Each scene shows the same named points in several views. A view is turned or mirrored, and shifted as a whole, has a little noise and may leave points out.

Scene 1
View 1
j224: [ -5   7 -11  22  15   8   5  -5   6  -5]
j359: [ -3   8 -12  22  19   6   8  -1  10  -3]
j963: [ 10   0  -2   8  18 -11  10  12  12  -2]
j690: [-13  -3   3   6   3   4   6  -2   3 -14]
j796: [-32  -9  17  -2  -8   7   9  11  15 -16]
j771: [-12   3  -1  13  11   6   9   6  15  -5]
j651: [-22  -3   9   6   2   6  10   8  14 -11]
j69: [ -7  -2   0   7   7   1   7   0   4 -10]
j969: [  2   0  -5   9   9  -4   4 -10 -11 -15]
j130: [-28   1  -1  16  -2  19   4  -9   2 -16]
j713: [-18   1  -1  16   7  10   6   0  11  -9]
j793: [-32  -6  15   3  -5  11   9  11  20 -12]
j111: [ 14   1  -6   9  23 -15   9   7   6  -2]
j456: [ -5  -8  11  -3   8 -13  13  20  18  -5]
j75: [ -5   5 -10  19  12   7   4 -10  -2 -11]
j43: [-4  0  2 11 16 -3 12 20 25  1]
j266: [ -5   9 -15  27  16  12   4 -10   3  -6]
j529: [-14   1   1  13   8   7   9   2  12  -6]
j667: [-20  -7  15   0   3   0  11  21  23  -8]
j980: [ -3  -5   7  -1   8 -10  11  11   9  -9]
j977: [-7 -4  9  3  9 -7 12 19 21 -2]
View 2
j111: [ 13 -19   1  -4  -6 -10  -2 -14 -16  21]
j75: [  4  -3  -7 -10  -8   3   0  11 -29  25]
j266: [ -2   5  -5  -9   2  -2   3   8 -35  25]
j963: [  9 -18  -2  -3  -6  -9   3 -13 -15  13]
j359: [ -1   0  -4  -7   2  -7   4   0 -28  19]
j43: [  2  -7  -7  -4  -2 -10   6 -10 -18   7]
j771: [ -2  -2 -13  -6  -8  -3   7   2 -20   4]
j690: [ -2   1 -21  -9 -17   8   4  18 -19   1]
j793: [ -6   1 -26  -8 -20   7  11  14 -11 -18]
j529: [ -1  -1 -13  -8  -9  -1   6   5 -19   4]
j796: [ -2  -4 -28  -7 -26  10   8  15  -6 -17]
j713: [ -2   2 -16  -9  -8   2   6  11 -22   5]
j667: [ -1  -9 -21  -4 -19  -1   8   0  -5 -18]
j651: [ -1  -3 -21  -8 -16   4   7  11 -14  -5]
j980: [ 10 -17 -10  -5 -19  -1   2  -3  -8   2]
j977: [  5 -13 -11  -2 -14  -7   6  -9  -7  -7]
j69: [  5  -8 -11  -8 -15   4   1   7 -19  11]
j456: [ 10 -19 -13  -4 -19  -4   4  -9  -3  -8]
View 3
j529: [ -8   4 -12 -19  -2   8 -10   4  15  -7]
j690: [-11   9   1 -28   3   9 -15   0  13  -6]
j793: [  3   4   5 -27   6   7 -26  -9   5  -7]
j359: [-14   9 -27 -15  -8   8  -3  16  23  -8]
j667: [  6   0   2 -20   6   2 -26 -11   5  -7]
j963: [ -6  -8 -23  -1  -5   2   4   1  20   2]
j111: [-15  -8 -25   1  -5   3  12   4  24   6]
j266: [-21  15 -21 -24 -10  12  -2  21  26  -9]
j977: [  2  -9 -12  -6   1   1 -10  -8  10   0]
j969: [-31   2  -6 -20  -2  10  10   7  26   4]
j980: [-9 -8 -7 -8  3  3 -1 -7 15  5]
j771: [ -5   2 -15 -16  -3   6  -9   4  15  -6]
j796: [ -1   2  10 -27   9   5 -24 -13   4  -2]
j130: [-19  17   1 -38  -1  14 -15  10  17  -8]
j456: [  0 -14  -7  -3   4  -1  -5 -13  10   4]
j224: [-15   9 -21 -18  -9   9  -2  16  24  -7]
j43: [ -4  -2 -23  -6  -6   2  -5   5  17  -4]
j69: [-16   1  -7 -18   0   8  -1   2  19  -1]
View 4
j224: [-18   7   2   8  20  -6   8   0  -2  -6]
j529: [-17  -6   4  14  14  -2  10  -2  11  -4]
j690: [-17  -9  11   4  11   3  11 -10  23  -7]
j667: [-11 -28   7  27   4   0   9  -2  29   2]
j969: [-20  -1  -1 -10   1 -12   4   4   3 -14]
j75: [-19   8   1  -3  14  -7   7  -1   0 -11]
j651: [-13 -21  12  13   6   3  11  -9  31  -4]
j713: [-16  -4   7  10  16   0  11  -5  12  -5]
j43: [-14  -8  -5  24  13  -7   6   8   2   0]
j266: [-20  13   2   3  23  -5  11  -1  -6  -7]
j130: [-19   4  15  -5  19   6  14 -15  18  -9]
j963: [-16 -11 -10  21   3 -15   2  14   0  -2]
j456: [-14 -27  -5  24  -6 -11   3   7  20  -1]
j793: [-14 -22  13  16   9   7  13 -14  34  -1]
j796: [-13 -25  13  12   4   4  13 -12  37  -3]
j359: [-18   7  -1  14  20  -6   7   3  -3  -5]

In a view up to two points have been moved. Name them for each view, in the order of its rows, or write none.
view 1 => j690, j43
view 2 => none
view 3 => j667
view 4 => j651
